Points, in no order, along strands that fork and pass close to each other.
(in the rows, 128 means zero)
Points whose rows are less than 83.9 apart are linked; no others are. Some points are linked to none.
bataf: [179 107 123 141 153 138 107 145 107 192 158 149 104 145 102 124 174 110
  73 123]
Rok: [105 107  97  55 122 119 121 102 111 130 140 105  65  99 136  92 160 124
 150 163]
fuzo: [105 171  87 117  74 151 176 109 175 143 163 105 134 123 103 128 114 138
  66 165]
suk: [127 141 120 107 153 116 121  88 124 119 178 110  85 126 175  83 163  95
 102  88]
rupe: [109 150 144 111  98 143 123 111 163 135 156  97 131 126 105  89  93  94
  55 177]
Pog: [110 110 111  75 131 111 114  97  96 119 179 109  70  85 132  93 158 131
 167 116]
Lim: [ 83 149  89 109  87 157 153 115 179  84  92 108 163 136 125  96 105 144
 134 169]
vit: [128 126  71 142 109 137 194 128 124 104 115 123 122 114 149 108 165 132
 128 113]
Nusib: [136 156  90 172  79 134 183 134 153 150 146 136 147 116 102 187 119 177
  94 125]
Nosok: [122 152  83  83 132 124 167  89 152 119 131 100  98 120 157 103 154 108
  95 159]
kaziz: [113 127 111 111  96 150 113 113 135 121 197 101  97 107 138  72 149 114
  95  99]
miri: [153 120 175 175 102 147 112 145 136 177 175 138 121 156 102 128 102  88
  34  99]
dobil: [135  83 108 107 163 100 175 133 113 128  45 141  95 120 158 143 179 123
 157 173]
veb: [139 106 122  88 140 132  88 130 106 154 159 115  86 120 121  97 168 107
 107 138]
pozo: [116  86 109 139 161  98 205 111  80 107 120 128  78 120 177 107 185 103
 128  94]
sufek: [122 114 103  96 116 131 122 132 120 126 124 126 117 108 115 110 147 145
 145 156]
fune: [127  87 115 121 132 143  97 150 105  98  89 130 121 133 161  69 170 118
 138 111]
Mub: [142 158 145 135 189 112 112 118 129  95  82 139 165 164 178 133 134  93
 134 108]
Vavun: [101 126 176 133  60 129 120 135 158 153 140 105 129 117  77 148  50 127
  97 188]
Zon: [124 127 121 140  79 145 126 143 141 158 169 121 116 109  96 149 130 149
  90 134]
kore: [165  94 127 136 122 134 104 151 109 199 186 139  95 121  78 138 162 141
  97 124]
Mori: [130 122 100 121  87 164 144 139 151 161 140 112 115 135 110  92 153 102
  42 165]
Poki: [139 125 142 133 154 142  90 145 114 119 117 134 149 149 143 106 146  99
 115  99]
meked: [166 158 147 121 207  88 137  97  99 163 184 136 110 138 133 163 135 127
 169 100]
nuki: [163 138 136 202 133 125 133 147 112 142 160 173 153 135 136 151 140 135
 112  52]
resa: [ 81 164 130 146  93 151 117 111 163  68 142 115 177 134 155  83  90 121
 107  92]
ver: [133  77 147 166 105 167  76 186 119 115 103 145 147 142 132  94 151 123
 117  90]
tikis: [131 106 167 127 114 137  75 153 115 176 155 132 118 120  73 151 104 134
 120 148]
Pinu: [134 169 186 129 174 132  76 137 116 133 123 132 180 150 104 171  48 118
 177 130]
Tav: [106  82 121  85 147  99 135 114  96 105  87 135  72 105 175 101 172 116
 178 143]
koto: [187 139 116 132 178  89 153 124 101 193 143 147 115 133  94 175 153 148
 136 148]
bap: [162 148 101 160 129 104 185 128 116 159 158 150 130 101  97 186 132 177
 143 124]
mav: [126 123  91 136 116 106 211 126  92 128 142 130 118  83 104 159 135 174
 185 133]
gipan: [175 120 130 147 182 106 134 138  93 143 116 160 126 146 146 136 174 114
 138 109]
tovaz: [129 163 109  92 180  79 180  80 150 123  91 127  99 123 167 164 139 116
 121 177]
Keb: [119 140 148 122  88 138 132 127 160 161 152 105 130 123  75 127  81 116
  63 193]
Kib: [ 73 140 169 145  58 144 119 120 179  95 126 108 161 135 116 107  48 128
 109 145]
gez: [108  96 147 158  90 141  91 163 125 110 105 151 149 117 118 145 113 182
 187  95]
kunu: [123 135 107 175 123 118 177 133 121  75 106 149 162 110 150 131 131 166
 182  80]
Goko: [118 144 156  75 159 129  71  97 113 109 169 107 107 131 146 103 118  94
 148 101]
felut: [139 125 135 117 137 125 103 124 105 158 211 125  95 104 109 131 142 138
 151  86]
pufaf: [146 147 112 184 120 127 154 151 140 127 104 156 179 125 115 172 116 175
 132 119]
tama: [120 123 118 104 140 135 100 127 145 100  71 115 139 154 159  88 148 100
 101 161]
kor: [102 133 132 126 159  92 143 100 100  59 111 137 138 112 175 105 127 132
 205  85]
Fupek: [169 142 124  97 191 100 120 108 124 181 144 128  97 140 120 148 154 110
  92 164]
Potus: [115  86  93  91 133 106 187 105  87 122 138 110  62  87 141 114 175 122
 158 140]
folat: [138 133 141 167 119 109 130 147 115 139 129 159 157 103 103 196 112 188
 186 111]
Kenu: [ 95 128 149 106 124 147  83 132 149  90  80 111 163 146 129  83  85 116
 126 148]
gel: [151 128 101 112 157 115 143 127 131 130  69 130 118 136 154 128 169 111
 110 167]
bup: [140  80 115 150 110 134 115 181 105 143  97 154 130 111  99 151 158 174
 173 133]
Fonim: [145 104 169 115 135 132  69 168 110 180 117 135 135 131  67 151 114 131
 132 174]
rulib: [133 165 140  88 175 109 107  98 149 133 111 109 129 151 137 130 115  87
  79 176]
nenut: [ 98 103 160 158  68 138  85 151 128 118 138 141 141 113 119 148 102 170
 146  92]
Nakad: [109 144 112  85 136 119 116 113 144  96  78 114 150 130 130 118 108 148
 150 178]
buzit: [ 91  62 180 164  28 143  95 161 143 141 110 114 117 141  99 135  92 134
 102 149]
vufa: [143 151 128 122 153 130 109 105 127 144 178 114 108 140 131  97 146  95
  74 102]
sido: [104 153 103 100  95 139 132 101 143 121 185  98 107 100 118  93 128 133
 104 135]
rivo: [117 108 126 100 153 114 118 108 116  95 109 126  88 127 194  80 181  86
 130 110]
vud: [130 112  64 142  67 153 213 151 132 132 141 130 116  97 115 149 156 157
 140 110]
Puno: [137 136 192 138 159 145  64 159 104 154 137 150 168 150  97 183  75 133
 178 116]
Sato: [127 116 127 127 115 147 104 131 111 122 190 123 103 111 138  87 164 117
 115  75]
Nimef: [106 160 116  95 161  80 171  72 120  88 125 117 111  99 162 131 120 133
 176 134]
mozi: [117 129  81 139 103 151 164 125 137  95 120 119 126 136 173  69 174 110
 102 103]
lasa: [106 138  87  93  81 133 159 115 132 122 154 117 112  81 103 136 123 175
 167 150]
kozi: [117 117 177 147 103 164  87 142 139 125 151 120 137 137 125  90 102  84
  75 104]
kebok: [139  82 113  97 118 148  88 158 110 159 125 120  94 121 110  90 182 111
 103 157]
pima: [121 128 129  71 163  91 112  97 105 122 128 118  93 105 138 129 140 128
 178 152]
Nima: [121 126  96 123 123 129 161  99 115  96 155 113  99 112 173  73 173 100
 113  90]
finub: [177 175 145 166 197 101 148 115 102 147 151 163 161 150 138 180 122 132
 158  84]
vup: [ 94 108  79  82 101 133 172 115 118  92 115 110 107 102 143  95 144 146
 183 141]
Zib: [101 126 126 133 106 138 108 118 110  76 167 127 127  98 165  86 136 131
 159  54]
Dubuk: [158 184 147 158 174 101 134 112 119 127 153 153 167 124 120 183  98 150
 170  93]
Tob: [158 125 184 146 181 176  68 159  85 158 157 135 131 170 132 139 117  81
 148  77]
kip: [112 153  95 110  98 138 154 128 164 128  97 113 160 124  91 141  99 156
 117 198]
banor: [142 165  93 141 154  84 218  84 120 117 163 131 120 102 133 149 129 146
 139 105]
moli: [130 113 177 136 137 171  59 150 110 130 155 120 128 146 131  87 109  66
  92  83]
guba: [163 141 160 113 199 128  85 130 115 153 114 130 137 167 140 145 137  82
 114 137]
lun: [ 90 136 161 151  99 161  89 127 153  76 127 120 171 142 153  73  91 106
 110  79]
Lepa: [143 168 110 112 162  87 153 103 125 132 129 125 141 107 117 164 123 152
 159 164]
Rar: [158 121 139 121 211  78 163 103 109 156 103 152  99 138 165 169 164 109
 149 151]
Lofuz: [144 165 131  93 181  78 136  93 122 156 158 116 118 111  99 175 114 153
 163 165]
Dev: [141 109 115 165 144 111 161 145  91 100  97 151 142 114 146 125 158 150
 178  91]
Lazuz: [136 124  69 140  74 155 182 134 137 147 160 123 109 112 117 120 164 139
  92 115]
nal: [124 158 115  85 145 117 113  91 149 114 133 104 122 134 139 105 130 102
  88 162]
Pizip: [126 164 136  98 192  86 151  86 159 107  61 136 124 136 187 160 132 113
 133 176]
lif: [147 177 107 109 175  82 167  82 139 137 125 124 118 124 143 156 132 130
 119 155]
zuf: [120  90 119  91 106 144  86 156 116 136 113 125 108 120 107  97 149 137
 138 161]
Dekal: [156 101 121  87 174  81 139 116  85 165 131 129  72 107 119 151 172 131
 167 168]
Mok: [173 113  92 114 176  91 187 117 106 178 105 141  85 132 125 160 183 117
 104 171]
Rivam: [144 124 203 178 133 146  94 169 134 147 101 141 177 164 101 151  61  92
 109 128]
mavo: [148  92  99 178 104 129 171 161  94 138 157 154 109  99 123 137 175 155
 143  84]
makug: [131  73 147 167  95 165  92 189 135 137  87 142 147 145 111 112 135 126
  95 127]
zilik: [135 129 153 204 103 135 124 170 150 134 106 156 175 143 109 182 101 166
 113 111]
zare: [153 125 129 179 156 135 117 161 129  91  73 156 182 159 156 116 140 125
 140  88]
Zope: [152 171 168 147 187 123 100 140 125 134 110 149 192 161 122 170  86 122
 146 120]
rivez: [128 161 160  76 188 117  78  88 121 138 175 101 103 138 137 134 105  96
 148 123]
Ruve: [153 167 149 146 157 116 115 119 127 177 206 130 130 132  97 173 100 141
 110 103]
rodes: [135 111  94 107 166  91 222 102 106 146 106 129  69 114 144 152 174 111
 120 154]
des: [120 124 167 118 125 149  80 141 130 131 132 115 143 131 108  99  98  94
  99 141]
fev: [143 132 168 187 117 138 100 153 118 142 166 155 151 138 125 168 109 129
 110  62]
vifom: [ 83 136 160 156  46 123 114 125 149 126 161 113 134 117 101 176  70 166
 112 132]
Tilad: [129 174  85 103 118 119 168 108 158 141 121 112 137 116  99 152 117 149
 106 192]
zus: [142 154 162 103 224  85 140  74 133 143 140 141  77 138 192 153 149  81
 128 112]
Bidu: [102  87  72 126  52 184 157 163 149 115 110 114 124 129 126  85 163 139
 133 128]
Saso: [130  85  96 148  80 146 145 171 136 124  73 144 140 110  97 156 141 196
 181 146]
Lamu: [ 76 113 139 111  80 162  83 130 145  79 102 124 148 134 127  68  95 145
 149 129]
lafor: [182 124 100 161 157 127 149 142 119 148  97 158 138 157 142 116 173 108
  75 122]
mimu: [170 116 165 161 149 138  86 162 105 189 172 156 137 141  91 178 126 138
 129 101]
Soki: [157 155  76 117 121 133 182 119 149 166 130 121 124 125  99 148 138 140
  78 168]
pife: [143 106 142 183 101 137 111 174 125 157 120 159 146 129 101 172 127 165
 118 117]
roro: [120 163 164  97 162 137  82 105 142 114 139 101 137 155 140  95  91  63
  88 126]
mava: [124 111 148 167  73 137 105 136 127 172 207 123  92 117 108 144 132 141
  76  79]
lasu: [113 107 143  93 105 124  84 148 123 149 121 134 131 102  71 148 101 169
 166 182]
ril: [ 68  99  87 125  23 190 148 152 167 112 129 106 122 129 126  91 138 144
 119 131]
Metu: [113 125  98 144 125 137 141 128 145  64  71 128 164 132 160  93 135 143
 160 110]
zoto: [108 121 118 140 150 108 148 114 120  55  76 141 150 131 186  97 136 136
 187  91]
maf: [130  92 140 132 115 153  72 156  99 136 160 135 110 114 122 101 153 127
 132  87]
tuf: [ 92 106  85  80 130 113 196  99 131  90  62 112  93 119 171 122 151 120
 164 164]
zodu: [140 125 190 139 135 165  68 143 107 169 191 119 108 145 102 120  92  73
  95  89]
tiset: [ 89  87 118 164  56 166 125 155 170  85  69 137 155 141 107 133 103 197
 165 128]
nunen: [173 149 126 130 179 111 124  99 121 167 188 131 101 150 143 116 154 100
  84  84]
vefop: [124  90 106 114 139 124 129 138 123  89  50 131 124 138 172  93 171 118
 152 136]
katu: [158 120 120 120 125 142 119 132 128 180 158 125 105 137  99 110 157 102
  49 151]
fevat: [160 156 146 148 188 109 115 144 120 129  93 155 177 145 126 168 117 140
 175 126]
gud: [108 113 117 120  83 160 111 143 147 118 124 118 141 130 114  86 129 122
  94 158]
gofol: [151 167 181 151 158 130  95 129 125 173 188 136 149 145  94 191  73 130
 131 102]
meref: [127 163 160 107 188 118  88 109 129  97  97 124 155 153 175 129 105  92
 151 119]
rolak: [144 108 109 188  74 143 145 159 116 148 151 155 116 111 122 161 159 165
 118  80]
Neda: [ 86 100 147 106  74 157  91 145 152 124 121 112 131 124  95  84  92 125
 112 170]
vinob: [143 167 125 179 111 136 160 132 170 140 116 142 183 159 111 137  92 122
  38 143]
leg: [139 127  86 128 161  95 215 115 127 106  61 134 130 125 155 154 149 129
 145 156]
zapo: [166 133 171 152 172 146  84 151 103 179 163 147 140 161 114 152 120  98
 114  92]
zuz: [163 155 127 122 163 113 124 121 122 159 139 131 137 139 113 144 129 123
 101 144]
rel: [169 115 143  93 180 104 106 124  91 182 182 125  84 125 108 141 165 122
 156 126]
Fiko: [161 143 161 120 225  85 141  87 102 155 161 141  95 156 173 155 148  95
 158  96]
gesu: [151 104 137 156 133 130  98 171 110 147 119 150 143 120 105 151 140 151
 149 116]
betu: [ 92 113 110 102  91 137 115 130 123  92 110 130 135 105 122 104 114 179
 196 126]
kubi: [140 173 152  76 210  80 123  68 132 156 146 121  99 138 152 171 128 108
 151 156]
sotes: [159 103 140 119 163 129  78 166  94 150 102 149 138 136 118 131 152 127
 162 138]
ziti: [138 154  59 113 105 133 217 108 147 136 121 111 123 119 126 138 149 128
 105 154]
togov: [ 98 139 174 127  79 127 102 117 146 144 173 113 130 110  88 153  57 141
 112 148]
leno: [107  88  96  97 121 122 148 125  95  94  99 125  94 105 154  91 164 138
 186 123]
tibug: [ 95 108 109 143  41 146 136 147 142 134 136 124 125  97  99 161 117 187
 142 143]
Poreg: [143 119 200 159 103 149  97 151 138 174 157 125 124 148  90 120  77  65
  64 136]
rozu: [126 132 105 109 114 104 153 124 105 141 159 129 106  71  88 160 127 180
 186 144]
rog: [ 63 127 165 152  25 137 116 122 165 109 140 106 144 128 115 139  52 150
 115 138]
nasuv: [147 160  78 144  98 125 206 121 135 151 163 132 122  98 100 179 125 173
 124 132]
vogu: [100 127 174  98 106 146  80 116 139 146 194  95 108 115  96  93  81  95
  95 143]
puf: [179 130 129 182 167 130 126 157 128 131  85 169 174 169 148 123 155 114
  94 100]
retaz: [113  99 107 175  36 145 145 157 130 149 142 128 117 109 110 182 145 186
 123 108]
Mos: [123 170 113  92 153  95 145  80 130 127 183 105 103  97 124 131 125 140
 140 135]
kupe: [137  75 156 159  77 153  86 186 120 172 124 140 121 128  90 138 132 134
  85 143]
tid: [158 104 163 103 169 133  60 165  87 175 130 141 127 135  87 147 139 127
 167 152]
rorim: [182 127 143 106 209 105 113 118 113 196 138 136  89 162 141 145 175  88
 101 143]
kide: [ 98 151  76 147  81 144 195 113 149  70 140 118 145 104 158 101 129 146
 143  85]
peg: [112 130 127 107 174  82 156  97 103  88 101 132 117 118 167 133 136 133
 191 121]
tusig: [119  88  81  69 118 127 169 113 108 128 120 105  60 102 144 103 182 112
 137 162]
besi: [103 138 164 171  68 133 142 139 184 126 100 119 166 142  94 156  53 140
  90 179]
pami: [143 125  71  92 131 114 214 110 124 142 111 108  88 116 131 137 164 115
 117 171]
Puzu: [105 100 112 144 152 106 179 105  90  71 113 132 104 115 186  88 167 107
 158  86]
tilug: [105 117 156 106 103 145  73 143 126 123 136 124 136 116 101 105  95 131
 138 134]
fuvam: [122  83 133 107 125 141  74 150  87 116 132 136 110 116 143  81 161 117
 159 102]
voba: [ 96 119  99 121  90 160 125 126 143  78 125 113 135 137 166  48 161 107
 108 103]
nofig: [131  79  85 112 122 116 182 137  77 138 145 121  79  89 112 123 181 141
 170 130]
Vap: [172 108 141 119 202  96 131 123  98 167 108 152  98 150 161 148 183  97
 132 140]
Reri: [113 139 147 125 122 128  97 140 131 117 103 139 169 124 103 152  84 162
 160 140]
Raku: [126 122 173 180  75 136 114 136 134 161 192 127 118 136 108 158 100 124
  60  90]
vaga: [125 132 165 100 153 157  62 123 103 119 179 109 111 143 148  90 118  79
 120  73]
zov: [120 139 109 168 115 149 144 147 165  78  66 137 186 146 138 119 118 158
 134 122]
bedev: [133  91  88 121 120 122 166 157 116 113  63 139 135 114 103 139 141 181
 200 158]
mobi: [145 151 146 147 129 125 121 135 144 149 133 135 162 129 103 151  99 137
  94 147]
vem: [122 131 153 104 159 121  71 128 103 115 138 138 137 118 130 129 109 136
 198 103]
relo: [110  72 113 116 141  98 167 131  71  99  92 135 106  94 137 115 156 153
 213 123]
feg: [ 73 118 176 149  56 144  76 129 122 112 176 121 126 114 123 139  77 146
 142  72]
vek: [168 151 184 167 173 142  93 159 122 153 109 149 177 177 114 163  88  98
 113 122]
Fogog: [ 94 136  81  80  75 145 151 110 145 124 161  99 108  95 109 113 129 143
 129 160]
pufik: [146 115 138 172 107 156 111 150 130 152 156 140 130 146 118 107 143 105
  46 102]
bok: [129 195 154 130 161 114 115 104 147 114 138 123 172 136 125 145  80 128
 121 126]
zolov: [134  90 118 119 174  95 165 104  95 136 139 131  54 118 173 107 197  93
 118 110]
gibo: [146 128 175 172 143 132  86 172 112 146 118 158 175 149 107 189  97 150
 167 101]
Led: [105 101 126 112  67 142 103 156 131 153 123 127 118  96  73 155 108 186
 154 170]
bega: [130 132  77 127  72 171 169 128 155 154 166 113 109 128 117 102 153 118
  52 133]
moz: [ 96 126 134 130 113 158  89 129 134  71 123 122 155 140 166  54 130 105
 116  87]
gom: [135 113 136  84 168 114 101 114 120 136 104 126  87 134 173 109 174  84
 120 143]
navor: [118 115 112  84 118 119 105 142 126 145  91 125 136 110  81 145 112 173
 162 209]
mit: [126 157 202 144 138 145  84 126 123 163 194 116 134 138  95 175  45 110
 137  99]
bireb: [110 116  78  79 130 125 211 100 149 107  73 106  83 123 185 122 168  95
 128 170]
Tem: [180 139 133 178 178 110 147 128  97 151 152 174 148 146 143 146 155 123
 139  70]
Repi: [123  97 160 175  92 170  74 161 119 110 140 140 145 137 142 103 129 117
 111  61]
zonem: [119 118 179 179 104 155  75 162 110 119 161 142 148 134 138 144 109 122
 128  47]
gativ: [ 91 143 118 152  93 156 140 135 191  69  69 118 184 152 123 104  89 152
 125 148]
lav: [106 150 135 139 125 129 105 119 119  75 151 137 154 115 158 107 107 137
 168  59]
bov: [131 102 214 183  80 137  99 166 148 141 101 126 146 151  99 152  46 101
 107 140]
zim: [156 145 125 158 147  96 153 136 103 149 161 156 135 100 100 180 129 172
 179 111]
mik: [ 90 164 101 125  94 142 143 107 156  75 145 117 150 116 149  94 116 144
 130 105]
zego: [133 126 138 150 104 123 110 134 119 155 216 129 102  98 107 150 134 149
 124  68]
lela: [127 162 114 158 144 137 135 122 150  76  99 133 170 156 179  88 143 101
  87  90]
Mul: [105  89  55  76  83 155 205 134 138 101  89 100 111 114 133 106 151 135
 177 159]
satip: [179 126 140 152 165 119 118 150 100 195 165 154 126 132  95 179 144 147
 139 121]
vum: [150 147 131 148 195 101 148 115 135  97  67 152 141 162 203 129 155  91
 120 110]
fezav: [ 87 139 148 109  81 153  99 109 149 120 174  98 124 123 116  74  90  94
  77 145]
Saked: [ 99 136 196 147  99 142  75 127 121 132 184 117 130 127 111 160  51 121
 137  86]
gobal: [138 151 121 105 135 106 130 102 118 160 205 114  95  97  97 140 129 154
 139 125]
rese: [103 142 122 145  80 148 146 141 181 127  84 116 171 138  80 151  72 162
 109 199]
pubos: [124  95 148  88 180 102 106 118  99 118  92 139  87 127 179 126 167 101
 176 129]
lub: [118 133  80  88 134 127 152 123 156 107  55 115 145 137 128 132 123 152
 150 197]
Defub: [147 147 203 130 133 142  99 133 145 167 161 108 123 147  92 115  58  54
  74 145]
fuma: [173 118 100 112 167  97 152 137 101 172 109 136 100 120 101 154 168 138
 137 178]
gup: [ 99 139 158  71 149 133  68  99 142  94  87 104 141 149 153  85  95  85
 120 162]
sor: [120 164 173 105 170 146  69 115 127  98 119 113 149 158 154 106  78  76
 133 111]
bukap: [ 69 109 168 139  62 158  92 136 170  80  95 124 166 147 124  88  55 140
 132 129]
sas: [127 147 106 186  79 128 165 144 148 125 122 148 156 116 115 189 116 188
 142 107]
loti: [110 106 155 155 109 152  81 159 139  83  82 145 175 139 120 119  99 162
 159 102]
Dape: [138 163 161  72 192 114  83  92 135 151 141 105 103 156 138 135 112  76
 105 158]
Sazi: [121  95 132 141 130 149  86 163 140  83  51 143 167 151 126 106 123 158
 165 126]
vaz: [153 172 153 101 192 105 108 104 112 159 171 123 130 138 110 173 105 134
 159 126]
rudu: [170 114 107 167 119 151 135 158 128 161 122 157 138 155 127 111 164 113
  53 119]
damuz: [142 156 147 176 129 133 135 144 172 123  80 134 198 160 109 140  78 122
  75 152]
Feli: [132 109 107 155 109 147 129 159 120 122 124 137 136 118 129 106 159 141
 116 114]
busan: [100 105 112  88 139 123 102 118 141  80  51 124 122 142 177  77 151 114
 144 146]
sorad: [142 167 174 109 165 133  98 106 142 145 151 101 133 159 119 107  80  58
  62 151]
tuk: [113 137  86 104 131 112 192  87 135  94 115 111  95 119 188 110 164 101
 117 139]
luve: [110 109  82  94  90 156 151 140 159 110  64 121 142 127 102 118 121 171
 169 182]
Nes: [152 113 106 157 135 134 134 168 130 124  52 149 165 140 113 142 145 159
 141 154]
Gune: [143  80 126 145 133 148  96 185 134 124  45 147 161 150 108 121 143 157
 141 158]
bozet: [125 128  78 148  99 132 201 130 119 110 134 133 123  98 128 134 144 156
 155 108]
muzor: [103 116 118  93 113 126 104 105  98  98 176 119  99  93 146  75 136 138
 175  88]
Rutel: [120 160 127  87 175  98 119  96 153  98  63 123 144 137 159 138 118 118
 143 173]
Rezo: [126  88  64 120  86 174 168 160 147 115  79 119 133 141 139  86 180 118
 121 144]
mumaf: [143 167 112 156 143 115 156 110 126 114 161 138 147 120 143 133 130 140
 122  87]
Seroz: [114 138  92 167 116 126 191 116 128  64 133 135 149 109 168  98 142 137
 156  66]
dad: [102 108  54  77  71 168 185 138 170 103  69 105 137 136 116 117 133 151
 178 173]
Kek: [ 82  95 132 181  28 172 125 157 162 113 122 122 140 148 135 122 116 142
  88 118]
las: [107 160 137  61 177  83 119  79 139 100  91 122 117 119 163 145 107 128
 172 175]
fud: [124 118 119 140 110 159 113 149 148 108  95 119 154 153 139  84 139 107
  76 138]
zugo: [125 116 120  70 171  85 144  94 116 142 124 123  58 103 154 137 163 112
 151 168]
gito: [134 111 125  67 158 121  92 109 122 149 124 103  67 135 147 106 171  89
  95 167]
gafo: [157 140 119 150 170  99 141 143 125 112  57 154 172 142 138 145 135 148
 162 141]
Lafen: [134 115 185 115 129 151  68 145 116 178 183 115 107 133  78 136  92 101
 113 124]
muzif: [141 152 123 138 141 128 130 141 151 125  86 125 174 145 111 135 107 133
  99 168]
naso: [151 165 123 146 127 113 150 105 142 162 199 129 117 122 105 149 123 142
  83 100]
bozuk: [117 147 140 115 156 111 103 110 106  86 133 136 139 116 153 117 114 134
 201  81]
bavo: [136  84  89 115 151 106 177 142 101 121  48 134 118 119 127 146 165 149
 187 166]
suso: [143  89 107 139 123 122 147 149  83 147 165 140  89  90 119 113 181 144
 157  99]
pavi: [116 186 114 138 104 128 158 102 165 132 165 113 157 120 103 146  85 143
  78 154]
nat: [129 197 135  97 176  86 129  69 137 116 179 110 131 115 135 150  99 133
 145 123]
Luzi: [121 178 107 123 160  80 188  75 115  91 156 120 127 101 155 142 121 136
 163 109]
gon: [150 161 132 162 124 125 142 101 155 175 202 130 128 141 101 138 103 125
  43  98]
Vib: [143 138 110 146 160 121 147 122 140  87  70 134 145 152 196  95 164  94
  99 105]
Paf: [140 159 123 154 135 141 130 118 148 109 139 132 154 155 155  88 132  92
  51  95]
gid: [118 137 146  77 147 113  82 118 111 138 153 121 122 107 107 132 117 138
 173 144]
gen: [122 191 101 155 109 134 174 112 178 118 124 122 176 140 121 139  93 140
  70 153]
libe: [148 174 134 162 130 138 136 108 152 138 166 141 154 158 128 119 108 101
  39  98]
Gofav: [156 129 150 103 178 120  90 118  96 178 208 118  91 126 110 141 138 125
 169  92]
pulu: [124 161 142  84 192  89 124  74 145 126 125 122 102 135 185 145 138  95
 124 143]
sivaz: [106 103 189 188  46 131 124 155 172 126  87 117 156 156 108 149  59 125
  96 158]
fovo: [ 94 149 122 181  39 144 158 128 171 123 144 120 153 135 120 160  97 156
  78 124]
roni: [ 77 115  95 112  49 174 143 140 174 107 106 108 144 129 106 104 110 154
 130 162]
ruba: [166 122 114 132 181  99 159 104 100 153 168 134  81 138 158 113 181  96
 103  92]
lorir: [140  76 112 151 158 100 176 152  69 115  93 153 117 114 133 127 175 142
 188 111]
madu: [142 134 139 132 198  72 170 102  98 119 106 150 119 129 161 156 150 122
 177 130]
subup: [ 99 165 103  96  95 145 145  96 169 124 146  89 133 130 116  96 108 104
  62 182]
pebap: [130  93  85 124 116 150 133 157 145 108  56 128 135 140 135 100 166 134
 133 153]
metud: [ 83 114  99  82 135 105 166  93 133  70  64 120 111 117 175 106 126 141
 193 157]
Busu: [112  61 180 170  48 140  75 168 123 152 131 122 111 133  92 159 104 135
 106 120]

A fork is a point with three links. Follow the links from the first point to the second and name the forks in between, in order.
suk / kozi: mozi > bozet > vefop
vit / lif: mozi > leno > Rutel
folat / Nosok: gesu > moli
fuzo / Lim: Vap > peg > kor
Dubuk / muzor: Tem > Vap > peg > kor > bozuk
gen / gup: rupe
Tob / sivaz: fuma
rozu / roni: vefop
fuvam / Goko: vefop > moli
gon / sivaz: Zope

Follow the links from the first point to the second, and from the first to the third. Name the last point that the two ways share.
rel / Defub / puf: miri
Saso / roni / bap: gesu
lasa / nal / gativ: vefop
Sato / koto / bup: vefop
veb / Lofuz / Dev: leno
bataf / Nima / Sato: bozet
gipan / lasu / fuvam: kor
dad / mav / vufa: mozi
metud / bup / fuvam: moli
